Each row is a point on a landscape with many valleys, with its height.
A ball rolls from a point to the lowest of its 2 nearest points, and stops where none of them is lower. Distance is the straight distance between rows; heights are no part of it.
(982): [ 79  76 144 106  97 141  97 160 137 120 136 134 110 150 110  87 131 222
 143 112 113 136 102]  height 23.3
(1209): [142 123 134  46 110 123  94  98 179 140 100 113 119 100 135 175 167 125
 112  87 107 156  87]  height 42.5
(1556): [193 125 111 124 122 177  61 146 171 105 147 144 103 162 141 128 132 133
  81  59 144 122 185]  height 65.8
(1922): [187 184 143 143 154 168 115 149 136 117 108 102 148 130 130 138 123  77
 128 113 115 113 205]  height 62.7
(16): [109  91 156 145  65 141 147 169 148 114 123  72 138 136 123 103  81 125
  95 163  99  99 157]  height 11.1
(595): [150 147 102 211 170 143 167 146  85 130 147 156 140 137 126 128 122  69
 179 152 151 120 175]  height 39.7
(766): [ 69 114 139 110 120 122 128 167 128 113 150 149 124 125 142 106 141 208
 180 125  87 112 108]  height 17.7
(1506): [179 174 128  64 167 108 120 126 166 103 160 116 130 122 125 151 159 124
  98  70  83 134 150]  height 42.8
(1624): [164 163 103 174 200  97 132 145  80 127 137 134 173 137 119 171 142  55
 179 145 118 115 168]  height 35.8
(2238): [141 170 121  67 163 104 130 104 146 119 146 134 114  97 115 149 171 130
 134  74 103 155 126]  height 37.3
(202): [121 110 115 171 188 120 126  99  91 133 133 125 125 161 109 213 171 122
 145 157 151 167  57]  height 26.0
(574): [140 141  84 157 149 158 144 153 105 141 144 162 108 135 101  88 132 117
 180 115 174 130 173]  height 30.8
(972): [133 159 129  55 141 105 114 116 145 128 126 129 120  79 134 167 175 116
 137  89  83 148 111]  height 35.5
(1393): [106 135  95 143 148 114 141 116 104 145 130 153 121  93 124 153 138 140
 178 141 120 150  46]  height 18.2
(831): [110 154 101 108 133 118 143 122 123 139 135 166 107  96 112 128 161 136
 176 107 136 152 108]  height 6.0
(341): [117 101 140 113  99 124 126 107 131 152  96 111 138 101 155 142 103 106
 101 151 146 124  93]  height 33.1
(2104): [130 107  98 169 210 102 125 116  92  99 152 110 124 162  60 185 151 131
 150 149 123 178  68]  height 28.5
(230): [ 89  78 164  87  94 123  83 109 127 119  95 107 132 121 177 125  98 176
 123 178 144 103  62]  height 51.6
(91): [185 155 150 144 125 151 122 151 162  77 114  54 144 136 102 131 117  83
 113 114  99 106 198]  height 12.1
(2314): [126  91 126 108  78 156 112 140 169 131 125 137 105 153 114  92 127 152
  96  90 146 124 155]  height 34.9
(2266): [169 134 106 156 206  69 112 134 102 104 157  87 156 156  73 172 159 101
 175 157 126 137 146]  height 32.2
(2040): [125 196 136 166 115 118 199 159 125 103 155 126 152 109 126  98 125 102
 142 144  80 101 167]  height 34.8
(31): [118 105 107 180 144 133 134  66  82 171 120 170 111 160 143 139 131 127
 124 162 201 146  73]  height 14.8
(2102): [112  96 157  90  75 135  94 139 183 130 107 137 122 148 157 111 134 171
  77  87 122 112 132]  height 25.9
(372): [146 138 111 134 109 176 136 141 126 156 104 151 116 133 127  93 120 100
 134 119 187 121 168]  height 38.8
(707): [132 116 111  70 116 136 101 118 162 153 131 177 120 125 164 144 156 176
  84  49 104 129 124]  height 46.4
(1552): [ 89  80 120 134  77 142 132 147 117 152 135 156 120 138 114  69  86 174
 122 154 176 134 129]  height 33.4
(793): [120 117 129 118 164  95 125 138 133  99 152  77 124 117  65 145 137 161
 145 125  88 181  53]  height 24.0
(713): [ 89 121 142 114 126 125 116 102 119 146 106 162 130  96 203 156 108 150
 174 170 120 111  42]  height 4.1
(1272): [106 126 164 111  82 131 132 165 160 110 129  95 150 123 155 114 130 147
 107 112  64  98 170]  height 30.5
(901): [122 163 108  58 164  90 125 122 135 135 172 176 114 113 134 145 165 196
 118  63 106 152 111]  height 41.8
(1034): [197 133 134 137 146 117  92 155 167  77 166  83 137 155  78 115 139 122
 117  81 118 135 195]  height 13.1
(425): [ 83 141 116 111 131 110 127 145 119 149 143 172 112  97 118 120 144 170
 174 110 122 138  98]  height 9.4
(544): [177 222 142 136 175 171 116 143 128 126  88 126 148 126 135 153 126  61
 143 127 102 111 208]  height 62.2
(1193): [153  71 103 152 127 144  77  51  90 140 110 117 120 184 131 100 115 118
  86 163 209 133 126]  height 16.4
(1850): [ 82  83 151  91  99 130 110 160 149 131 120 138 126 141 155 110 142 208
 142 111 110 114 123]  height 20.7
(2078): [108 148 118 140 133  94 159 153 118 115 174 134 125 102  91 110 126 150
 178 130  96 139 112]  height 20.6
(1274): [103 177 140 141 122  93 171 153 123 108 158 142 144  98 147 103 129 136
 174 130  70  86 134]  height 30.7
(592): [118  59 128 138  93 139 125 151 147 105 139 104 104 151  62  92  95 164
 112 145 136 154 125]  height 25.2
(2155): [107 107 170 102  57 134 117 150 162 116  89  82 147 118 155 114  79 122
  79 133 124 100 135]  height 30.6
(1893): [118 159 151 129 100 135 156 167 148 114 150 106 151 128 133  96 141 146
  88  99  68 102 181]  height 32.0
(458): [154  92 120 204 158 133 120 145 100 127 146  98 161 171 104 153 135  83
 150 169 139 133 186]  height 25.3
(905): [ 98  78 161  71  76 107  75 105 153 122  84  90 126 112 153 138 110 173
 113 154 128 119  58]  height 52.2
(1772): [125 206 140 155 127 160 191 150 124 136 101 148 137  93 153 126  98  65
 138 140  96 100 157]  height 28.9
(1694): [ 85  62 147 142  80 131 117 131 117 125 130 111 136 121 142  91  74 167
 106 182 144 118 107]  height 49.1
(1232): [147 136 127 122  98 177 122 150 181 118 132 132 117 147 144 131 114 148
  54  61  99 110 184]  height 19.9
(1288): [122 124 137  52  96 146  90 108 161 163  97 178 116 113 192 144 156 167
  88  66 110 134 106]  height 45.1
(2250): [144 113 115 171 134 161 163 140 113 137 133 126 126 131 124 124 111  86
 132 158 151 136 156]  height 58.6
(2197): [137 147  91 159 169  98 165 134 102 103 173 134 117 128  58 113 131 138
 175 136 136 144 123]  height 13.9
(69): [153 109 103 122 114 144 113 150 179 113 137 147 114 148 153 137 130 167
  35  47  80 107 161]  height 23.2
(600): [134 111 126 110  77 133 100  68 129 127  83  94 123 120 161 111  90 104
  51 141 169 115 120]  height 44.9
(1136): [155 115 127 147 129 145 148 153 140 105 133  75 136 133  94 121 119  96
 128 136 119 129 175]  height 19.5
(36): [109 113 142 189 131 119 105  52  62 143 123 133 124 208 153 132 149 105
 112 174 216 133 145]  height 4.9
(2229): [ 83  91 152 145  75 141 137 162 130 133 125 127 133 133 148  79  74 163
 116 173 143  98 130]  height 46.7
(141): [130  98 109  99 122 128 114 108 130 153 104 136 110 114 105 143 148 136
 138 134 145 158  75]  height 35.6
(770): [132 139 106 145 136 137 115  33  68 148  80 147 120 143 189 107 108  80
  69 150 185 114 129]  height 25.0
(1282): [137 146 100 147 135 167 150 139 100 163 107 186 111 132 139  95 114  94
 155 133 187 122 158]  height 36.4
(148): [136 136  85 133 184 113 118  81 102 148 109 154 117 136 125 217 175 105
 152 145 141 154  52]  height 22.2
(1642): [ 92 117 130 120 126 116 111  96 107 161 103 152 129  96 169 157 121 162
 157 159 138 140  29]  height 1.8
(629): [146 176 114 134 156 139 162 127 112 132 112 140 129 112 134 146 132  60
 157 123 118 122 154]  height 60.1
(1619): [127 112 120 137 188  92 121 122 116  96 141  83 129 140  61 180 137 129
 138 150  98 178  56]  height 26.3
(1576): [ 90 104 131 126  81 130 125 112 102 147 103 141 133 110 163 100  83 135
 108 164 174 109 109]  height 55.5
(632): [129 141 130 107 171  77 141 130 135 106 153  98 117 114  49 132 147 153
 150 121 102 158  90]  height 21.2
(1710): [ 94 139 170 181 131 123 168 105 109 147 131 158 169  92 215 169  97  84
 163 168  94 106  90]  height 17.2
(1490): [170 111 111 148 140 155  86 113 103 153  95 140 139 161 133 111 114  97
 122 147 209 128 155]  height 2.7
(447): [104 187 141  84 116 146 136 134 125 171 105 201 122  92 194 135 143 108
 144  89 109 122 126]  height 17.9
(1837): [ 80  80 154 186 133 125 137 132 105 125 160 103 124 125 113 140 109 169
 139 174 105 160  44]  height 58.7
(1878): [ 81  60 151 116  92 122  94 128 119 118 114 113 125 129 143 111  85 191
 122 185 144 127  67]  height 50.8
(380): [182 159 138 142 120 182  99 152 156 116  99 110 129 141 130 131 117  98
 108  98 135 118 189]  height 63.4
(715): [ 92  94 119 112 110 132 116 154 130 149 151 160 102 133  88  88 133 217
 141 101 131 157 108]  height 26.4
(759): [126 127 103 147 146 103 153 152 110 101 178 124 111 129  44  85 128 169
 163 132 124 152 128]  height 8.0
(1334): [ 98 149 166 113 110 133 139 122 121 148  96 144 146  87 212 146  95  99
 134 159 107  95  84]  height 8.6
(1307): [ 70 112 153 133  91 130 148 169 116 131 129 162 136 127 171  87 108 161
 168 155 119  83 132]  height 53.0
(264): [101 131 125 176 136 140 132  37  58 157 114 151 127 160 185 105 122  94
  86 158 200 127 128]  height 22.0
(1394): [ 81  71 158 175 106 124 141 151 119 121 161 102 133 124 123 131  94 155
 143 191  91 139  85]  height 57.2
(2012): [139 104 101 105 146 120 118 119 138 130 109 114 113 115  89 153 151 112
 149 123 138 148 107]  height 36.8
(268): [118 144 137  95  64 151  97  96 127 144  72 156 129 120 169  82  81 123
  60 113 174  95 131]  height 47.9
(1754): [ 95  87 133 101 117 115  98 151 138 104 128  98 123 115  74 129 125 188
 139 128  92 169  58]  height 25.8
(823): [ 67 139 145 135 107 135 157 163 119 124 131 190 138 136 189  89 126 182
 187 127 106  74 132]  height 51.7
(2201): [114  54 121 147  90 148 116 134 125 129 132 112 106 145  67  99  96 174
 107 170 154 168  84]  height 29.8
(61): [108 105 130 128  93 139 141 162 146 123 156 115 122 132  84  98 130 156
 125 124 117 137 152]  height 17.1
(2324): [176 242 145  95 180 137 142 131 134 112 134 127 138 108 138 151 156  87
 124  86 100 123 176]  height 48.4
(567): [148  69 121 200 159 143 129 146  96 119 150  97 135 173  92 135 128 110
 148 180 161 148 166]  height 21.4
(2146): [136 124 104 131 185 100 140 127 124 110 151 114 115 133  53 134 144 137
 167 133 131 149 113]  height 18.0
(74): [138 148 116  74 136 122 122 114 143 138 105 133 122  96 131 171 165  92
 140 110 119 145 105]  height 34.0
(786): [117  89  98 122 101 143 119 142 141 150 139 147  96 132  85  79 127 183
 132 125 164 154 112]  height 29.7
(2130): [168  91 122 162 182  88  93 131 124  89 140  55 152 162  60 159 143 100
 143 149 107 150 148]  height 27.6
(2290): [120 168 117  79 141 101 132 128 139 131 163 160 120 101 141 143 168 157
 135  71  89 136 133]  height 39.4
(947): [121 187 116  98 126 137 138 114 114 168  97 226 116  86 187 132 138  87
 159 104 130 133 108]  height 15.5
(2167): [126  76 126 146 134 130 135 111 120 135 121  97 111 139 105 158 127 124
 116 176 132 165  83]  height 29.0
(2134): [118 129  88 128 173 119 132 100 102 156 118 156 119 105 120 180 160 119
 168 131 135 158  59]  height 20.2
(1571): [169  81 121 171 155 102  63 148 109 112 141  66 170 169  78 177 141  92
 130 159 119 152 164]  height 25.1
(1862): [165  96 133 149 146 140 122 137 148  98 125  49 142 139 100 149 127  80
 118 154 122 129 163]  height 21.9
(593): [107 189 143 157 123 141 186 144 114 147 113 166 153  87 184 141  96  64
 164 141  88  98 126]  height 25.4
(298): [122  90 113 155 172 122 124 105 112 134 128 114 119 151  96 185 152 119
 130 167 140 166  80]  height 27.5
(1582): [130  89 107 134 138 124 103  62  96 158 100 120 104 164 130 149 136 140
  97 167 187 155  62]  height 32.4
(775): [179 111 124 127 172  92  94 129 142  84 126  54 151 135  69 168 158  92
 145 130  98 133 153]  height 29.3
(978): [164  71 115 170 138 144  86 110 104 145 115 115 141 183 109 113 110 111
 121 164 203 134 154]  height 11.2
(1616): [160 189 130  89 141 124 142 131 158 114 158 130 136 124 143 149 153 131
  76  70  74 121 164]  height 44.6
(1595): [115 118 155 113  75 134 126 126 149 138  86  97 142 106 153 129  90  98
  80 141 133 114 121]  height 32.3
(748): [171 190 124 104 179  66 172 138 136 122 198 163 118 140  86 115 158 179
 147 104 136 144 123]  height 56.6
(1116): [147 181 105  90 149 140 136  99 108 166  90 199 104  96 159 147 164  75
 160 104 143 140 104]  height 12.7
(794): [ 88 122 119 151 139 118 150 123 109 147 137 163 136  96 147 153 112 147
 191 147 102 133  63]  height 15.6
(2208): [ 87  82 162 172  95 130 154 155 122 124 145 104 141 118 149 118  82 138
 146 191 107 107 110]  height 55.7
(1790): [104 128 114 171 129 103 172 151 116 115 174 132 120 117  74  88 109 152
 170 147 110 131 131]  height 15.4
(826): [149 155 126  82 157  56 140 144 139 123 185 140 138 128 127 129 153 196
  90  89  72 119 129]  height 49.7
(861): [102 107 122  99  74 117  99  80 106 155  86 144 119 110 176  98  97 140
  94 148 165 114  87]  height 54.5
(2103): [151 156 123 154 126 167 160 174 134 105 132  96 132 134  98 102 122  93
 123 132 119 111 198]  height 16.7
(1760): [135 113 121  55 131 108  98  99 165 131  91  96 114  92 106 192 168 128
 128 113  98 166  65]  height 41.2
(1983): [197 160 142 136 143 143 107 152 164  73 148  61 135 136 101 127 133 107
 109  88 106 121 197]  height 9.1
(57): [129  82 130 156 138 120 121  83 116 157 111 109 115 154 126 151 123 121
 107 172 165 156  76]  height 30.9
(308): [131 129 105 108 115 142 121  71  96 166  67 161 114 121 168 105 118  99
  97 142 199 122 109]  height 29.5
(1433): [ 78  95 164  94  69 145 105 130 144 130  90 127 142 138 177  86  99 169
  99 129 134  84 134]  height 25.7
(287): [135 209 129  97 152  96 166 123 125 129 159 160 125  98 129 131 153 114
 153 100 100 129 127]  height 53.2
(1655): [105 111 140 151  88 141 165 144 109 151 119 138 135 111 158 118  94 106
 132 163 138 110 131]  height 55.6
(109): [177 164 130 126 176  81 134 139 130  88 154  80 148 129  80 133 152  97
 149 122 113 127 156]  height 47.0
(67): [ 90 159 128 102 130 130 134 153 120 155 141 200 135 113 190 113 152 168
 133  82  93 105 141]  height 49.8
(694): [109  90 143  90  67 114  84  95 139 139  83 119 127 120 156 102  97 152
  80 142 147 111  97]  height 53.6
(465): [122 132  96 158 131 149 168 140  99 157 137 191 108 110 119  97 120 117
 170 133 166 132 149]  height 33.7
(1370): [157  93 135 108 121 120 127 132 174  94 100  41 135 122  96 160 131  80
 111 140  92 136 125]  height 26.1
(1830): [ 76 123 144 136  79 133 135 130 105 153 109 172 137 116 191  83  79 148
 135 168 174  86 114]  height 57.0
(414): [155 143 144 119 104 146 143 151 177  96 122  72 131 127 111 137 125  96
 102 107  87 125 174]  height 14.9
(1729): [123 188 129 118 124 154 168 152 132 134 132 144 124 108 147 118 139 107
 125  90  88 113 172]  height 34.5
(787): [130  82 107 120 130 126  99  93 112 159 101 129 103 136 100 145 127 152
 122 148 172 172  47]  height 34.1
(282): [ 67 119 132 130 130 126 129 151 110 118 143 171 120 121 145 109 131 207
 204 139 112 120  81]  height 15.3
(2190): [144 136 115  63 164 104 103  99 155 121 111 102 113  99  95 190 173 116
 146  94 115 170  79]  height 39.9
(1808): [154  75 121 162 149 140 112 124 112 125 126 104 134 166 105 136 122 100
 131 164 175 141 152]  height 16.9
(1298): [ 86 119 138 110 138 112 130 158 132 129 155 160 131 141 156  94 151 215
 139 100  81 101 133]  height 20.3
(1364): [124 137 127 130 125 116 161 156 144 108 167  87 119 122  80  99 142 139
 136 121 101 126 160]  height 20.5
(1237): [ 95 100 163 193 131 119 147  80  96 142 136 119 134 173 145 151 137 101
 105 182 181 143 122]  height 19.6
(421): [134 122 134  44  94 132  83  97 170 151  97 142 112 104 164 154 163 156
 107  83 119 141  90]  height 43.8
(188): [134 177 128  93 123 158 143 137 144 147 113 151 119 104 149 130 149 102
 129  96 112 128 147]  height 35.7
(1676): [119 130 144 156  81 151 170 164 151 113 124  78 136 125 115 104  94 114
  94 134 105 105 180]  height 5.5
(1554): [160 169 117 194 186 140 145 150  79 117 127 134 157 128 128 154 133  50
 174 152 123 108 179]  height 37.4
(2235): [ 78 107 192  87  84 141 109 158 152 111  89 112 149 139 192 107 110 165
 110 125 105  70 147]  height 27.8
(585): [139 198 133 163 135 156 188 160 121 111 130 112 138 106 135 114 115  70
 133 136  88 101 177]  height 31.8
(878): [110  96 146 150 115 115 146 123 126 150 118 103 131 107 147 152 110 100
 112 172 130 132 101]  height 31.6
(1617): [161  85  93 133 116 131  64  33 103 128  87  95 114 168 141 107 106 108
  72 137 196 116 126]  height 21.7
(2005): [114  53 146 146  76 134 132 145 150 117 131  78 121 130  89 111  88 134
 102 160 117 139 120]  height 19.8
(453): [147 134 106 149 153 140 157 143 115 121 125 120 126 119 119 145 129  80
 155 140 128 128 154]  height 59.4
(382): [195 135 125 130 118 181  62 147 167 123 112 128 118 145 135 128 128 112
 108  69 154 123 189]  height 64.5
(293): [111 186 143 116 116 128 167 160 124 129 140 154 145  90 158 115 128 127
 147 112  78  99 145]  height 33.0
(589): [147 150  93  55 169  96 113 120 159 132 164 157 122 118 131 157 157 173
  89  57  94 147 129]  height 44.5
(149): [165 237 128 106 188 118 157 121 117 119 126 160 134 102 137 145 152  60
 157  98 103 127 152]  height 50.0
(1036): [152 170 121 112 175  78 145 136 132 112 187 129 112 141  58 110 138 174
 154 103 143 155 129]  height 58.5
(956): [134 155  98  89 154 128 128 108 120 159 113 194  98  94 126 147 168 115
 167  99 138 145 103]  height 9.6
(853): [169 191 139 124 181  59 178 131 138  95 157  90 142 121  76 143 157  99
 150 140 103 132 129]  height 45.0
(821): [107 104 163 101  60 140 109 144 181 121 102 107 131 134 145 119 106 155
  78 108 114 106 148]  height 28.0
(2001): [ 84 166 139 124 118 135 149 157 114 141 137 192 136 112 179 100 136 160
 177 105 100  88 141]  height 50.7
(1348): [119  66 108 129 117 142 105 120 124 147 116 116  99 142  81 119 113 173
 114 153 157 172  63]  height 32.8
(1269): [180 167 111 116 184 110 119 139 113 122 173 143 129 135  84 105 158 134
 165  91 157 138 185]  height 25.6
(2163): [165  73 137 141 124 125 105 121 163  89 101  48 135 145  99 165 125  81
 102 149 119 134 140]  height 24.2
(658): [125  83 140  81  78 110  89  92 158 135  88  92 130 116 143 143 111 142
  88 148 144 125  74]  height 52.8
(221): [111  84 134 123  53 140 116 143 161 133 110 139 116 154 127  72  93 160
  80 109 168 118 146]  height 38.9
(1186): [139 231 130 116 163 111 186 127 120 132 149 173 143  94 142 125 138  90
 156  99  90 116 148]  height 51.8
(2052): [113  95 157 184 124 124 174 126 128 129 135  90 131 125 145 167 115  90
 116 177 123 135 119]  height 29.4
(1613): [133 199 135 155 138  87 191 141 119  96 160 112 146  96 105 117 130  95
 150 142  80 104 145]  height 37.9
(1001): [100  81 153 120  72 122 131 162 152 106 126  76 136 127 124 110 104 139
 114 157  95 122 130]  height 15.2
(1748): [146 189 128 107 164  83 164 130 127 120 179 153 122 115  97 124 159 139
 147 101 120 129 137]  height 54.6
(300): [ 93  90 151 132  58 141 121 166 148 124 123 118 129 147 129  66  80 160
  92 135 144 101 154]  height 43.2
(1006): [158 100 131 124  94 156 100 141 177 103 128 116 104 164 112 104 124 131
  94  88 157 135 170]  height 31.3
(266): [ 93 135 138 135 118 100 145 154 124 110 152 114 134  96 119 125 125 156
 175 143  77 125 102]  height 23.4
(179): [125 114 118 166  91 172 158 159 129 130 128 124 122 148 110  77  94 112
 120 136 170 111 181]  height 18.9
(1681): [170 148 101 161 189  86 102 138  93 118 140 106 165 141 100 173 158  76
 167 137 115 132 169]  height 33.9
(389): [122 105 124 166 110 143 157 123 111 152 123 134 124 127 137 114  88  93
 109 161 173 123 139]  height 57.1
(454): [120  94 122 107 132 126 111 148 140  98 150 102 104 132  45 114 130 183
 141 120 116 179  86]  height 22.9
(712): [194 168 122 131 165 119 114 155 135 103 194 129 136 155  98  99 145 144
 136  94 141 125 202]  height 22.1
(1032): [126 180 123 120 170  52 170 124 131 111 162 124 130 103  86 146 140 129
 180 125 103 133  91]  height 44.3
(1948): [101  81 166 200 121 128 162 108 116 133 150 106 129 155 130 148 114 102
  99 187 151 140 133]  height 24.9
(928): [119  99  94 129 123 154 126 139 129 140 148 165  93 134  72  95 138 158
 161 111 158 149 139]  height 32.5
(424): [198 140 112 138 151 141  83 154 156  95 179 115 125 158 103 108 139 150
 107  71 135 128 199]  height 18.1
(536): [162 196 125 135 186 152 134 125 113 141  86 147 143 113 155 169 137  38
 146 130 119 122 156]  height 60.8
(1387): [ 90 139 166 155 119 131 159 104 117 136 108 157 165 101 232 146  84  98
 151 178 120  90  91]  height 12.2
(1444): [147 196 135 132 154  57 189 127 131 107 165 120 142  94  95 135 137 110
 172 137  82 119 121]  height 41.5
(1173): [110  98 114 146  74 160 145 142 122 144 122 148 118 145 111  64  85 133
 108 143 192 122 161]  height 26.7
(1603): [131 109 112 121 106 158 130 140 136 134 123 138 111 125 124 110 117 120
 124 113 164 137 149]  height 40.9
(1273): [131 129  93  82 139 127 125 136 135 155 143 185 127 125 161 136 150 176
  78  47  90 116 141]  height 47.7
(1978): [ 99 113 187  92  97 131 125 170 165 114 105  98 145 131 187 123 129 164
 112 119  67  78 150]  height 29.2
(1992): [123 119 129 154  82 157 170 170 140 116 146 102 123 141  98  75 106 126
 115 127 120 116 190]  height 11.3
(1628): [157 132 106  88 169 102 114 107 149 110 125 102 118 110  82 159 163 117
 148 104 122 158 118]  height 38.2
(669): [121 111 109 182 144 140 144  61  67 168 123 174 110 161 160 108 123 106
 110 167 222 130 120]  height 17.0
(2176): [138 112 153  93  63 141  94 112 175 131  84 106 115 134 146 118  97 119
  67  95 164 122 134]  height 40.6
(1944): [138 137 107 109 135 143 132 116 131 151 103 156 115 107 136 152 143  87
 144 134 139 132 109]  height 32.7
(427): [ 87 157 144 150 106  95 171 171 122 104 168 138 144 116 130  77 140 172
 152 126  77  92 154]  height 27.4
(224): [134  84 116 179 141 138  84  62  71 149 117 125 134 194 142 120 131 116
  98 172 218 141 137]  height 11.4
(312): [173 212 130 151 179 165 100 149 103 156  76 150 150 130 140 157 131  48
 148 129 117 120 188]  height 61.5
(1733): [ 80  81 152 196 151 126 132 117 100 132 149 111 124 155 105 170 132 154
 138 162 119 190  19]  height 60.2
(1810): [104 154 136 170 120 128 176 119 110 146 134 163 157  89 184 147  95  80
 163 157  97 106 104]  height 21.6
(2257): [151 111 104 167 148 150 127  94  84 158 110 150 123 159 144 117 111  96
 116 162 211 120 136]  height 10.0
(2039): [161 140 102 137 160 144 116 156 114 121 160 146 129 135  93  99 141 122
 168  95 157 135 195]  height 27.9
(386): [158  86 114 158 157 113  66 126 101 132 126  93 152 180  95 197 156 101
 129 159 138 162 133]  height 22.6
(2313): [159  80 119 166 148 136  87 110  98 145 111 112 146 170 115 175 142  92
 129 171 168 144 142]  height 20.1
(218): [165 126 129 103 145 120 112 121 167  86 122  57 139 122  90 163 151  87
 121 117 100 137 138]  height 27.7
(1217): [145 118 143  99  62 136  93  75 162 104  66  92 120 125 151 111  85 109
  45 112 164 100 123]  height 43.3
(1379): [ 92 106 134 145 122 116 117  71  95 165 119 158 122 115 169 141 120 154
 134 175 157 145  33]  height 4.8
(519): [ 91  88 165  74  81 139  95 136 161 135 103 147 134 144 178  97 130 193
 107 101 124  95 123]  height 22.8
(1829): [ 99 141 148 108 124 115 134 116 116 146 100 164 140  79 204 161 119 108
 172 163 107  95  71]  height 6.4
(1306): [122 122 114 155 164 119 119  72  99 146 114 136 133 172 136 228 185 108
 144 155 147 164  45]  height 24.1
(1835): [111 122 114  92 137 134 116 146 128 159 136 198 130 123 184 122 163 204
 106  69  92 106 135]  height 48.8
(168): [110 139 132 108  71 149  97  75 122 124  70 120 137 107 166  81  79 106
  40 135 159  98 123]  height 46.3
(301): [179 162 118  61 176  90 102 108 158 105 156 119 123 117 111 163 173 132
 119  61 115 154 137]  height 40.2
(451): [132 131 138  85  85 159 112 125 161 142  89 137 112 116 147 120 121 123
  80  85 145 129 140]  height 38.1
(2199): [166 114 122 144 105 178  99 165 168 105 136 131 106 167 117  93 115 146
 100  76 159 117 203]  height 26.6
(2087): [121 154 104 107 106 143 105  40  75 164  69 154 111 109 189  90 112  87
  80 138 184 113 114]  height 27.3
(1973): [152 158 137 121 108 164 145 151 165 112 135 104 125 142 129 128 135 125
  82  77  98 116 181]  height 17.4
(968): [133 128 109 122 115 143 133  99 113 165  90 163 118 109 158 130 120  96
 124 141 175 129 100]  height 31.2
(1047): [106 102 117 106 112 124 120 147 158 115 154 113 110 128  72 110 138 175
 133 110 114 155 114]  height 20.4
(1095): [ 86 105 143 112 120 112 118 155 132 122 132 106 135 111 127 131 117 171
 164 155  90 126  72]  height 25.5
(1993): [144 113 101 160 205  95 114 121  91 104 151  98 149 157  80 193 159 112
 158 162 121 155 111]  height 30.4
(2222): [104 134 137 132 108 103 158 157 141 104 181 111 142 136 101  82 143 178
 132 116  76 114 157]  height 23.7
(1316): [176 155 134 111 167 115 119 134 142  98 150 102 137 123  99 128 158 112
 142 100 121 131 166]  height 48.1
(2194): [178 150 119 146 131 189 122 161 156 114 153 139 121 159 121 107 127 140
  99  71 137 111 221]  height 22.3
(1596): [156 170 130 149 122 188 154 162 152 108 135 111 124 145 117  97 121 118
 107  97 122 110 227]  height 19.7
(1828): [ 87 103 142 152 100 122 155 153 115 131 134 142 139 116 165 109  88 143
 159 170 118  96 106]  height 54.2
(1102): [ 93 123 162 210 130 127 148  53  81 139 129 140 125 182 152 125 138  99
 113 173 207 131 120]  height 13.2
(395): [132 138  84 187 162 143 177 137  91 148 154 179 126 130 119 112 115  88
 189 147 156 122 150]  height 36.9
(835): [177 151 121  96 156 147 100 131 150 102 129 126 122 124 119 133 160 111
 132  79 136 133 174]  height 49.2
(875): [ 86  72 150 101 113 123  98 153 138 100 122  78 127 125 111 134 115 196
 149 155  82 139  59]  height 26.9
(1809): [185 236 140  91 170 128 147 135 155 109 152 133 145 122 136 146 151 109
  80  89  71 114 178]  height 46.6
(1279): [118 162 146  83  92 160 134 137 151 142 112 146 121 108 166 128 133 122
 102  82 105 123 145]  height 36.6
(1093): [140 142 102  65 157  75 117 133 154 135 166 155 140 124 156 142 153 196
  78  64  71 121 129]  height 47.1
(848): [ 80 141 129 128 137 110 129 139 117 129 142 155 128  96 140 131 129 177
 205 129 104 124  73]  height 12.6
(2236): [ 86 108 140 176 127 116 139  55  87 170 126 162 116 150 161 140 123 140
 123 174 183 158  58]  height 9.8

Where does a ball stop that starts at each point below?
(168) -> (61)
(1316) -> (1642)
(268) -> (61)
(1554) -> (759)

Call two points neighbours if one is among the 2 nearest of the other. Go from one point of each pair to the other, from neighbour to neighbour, staying as low as possible. Name the highest point that can't be avoided.
(1983) and (1642) -> (1603)
(1850) and (759) -> (188)
(36) and (1983) -> (341)
(2103) and (1642) -> (775)
(1983) and (1850) -> (1893)
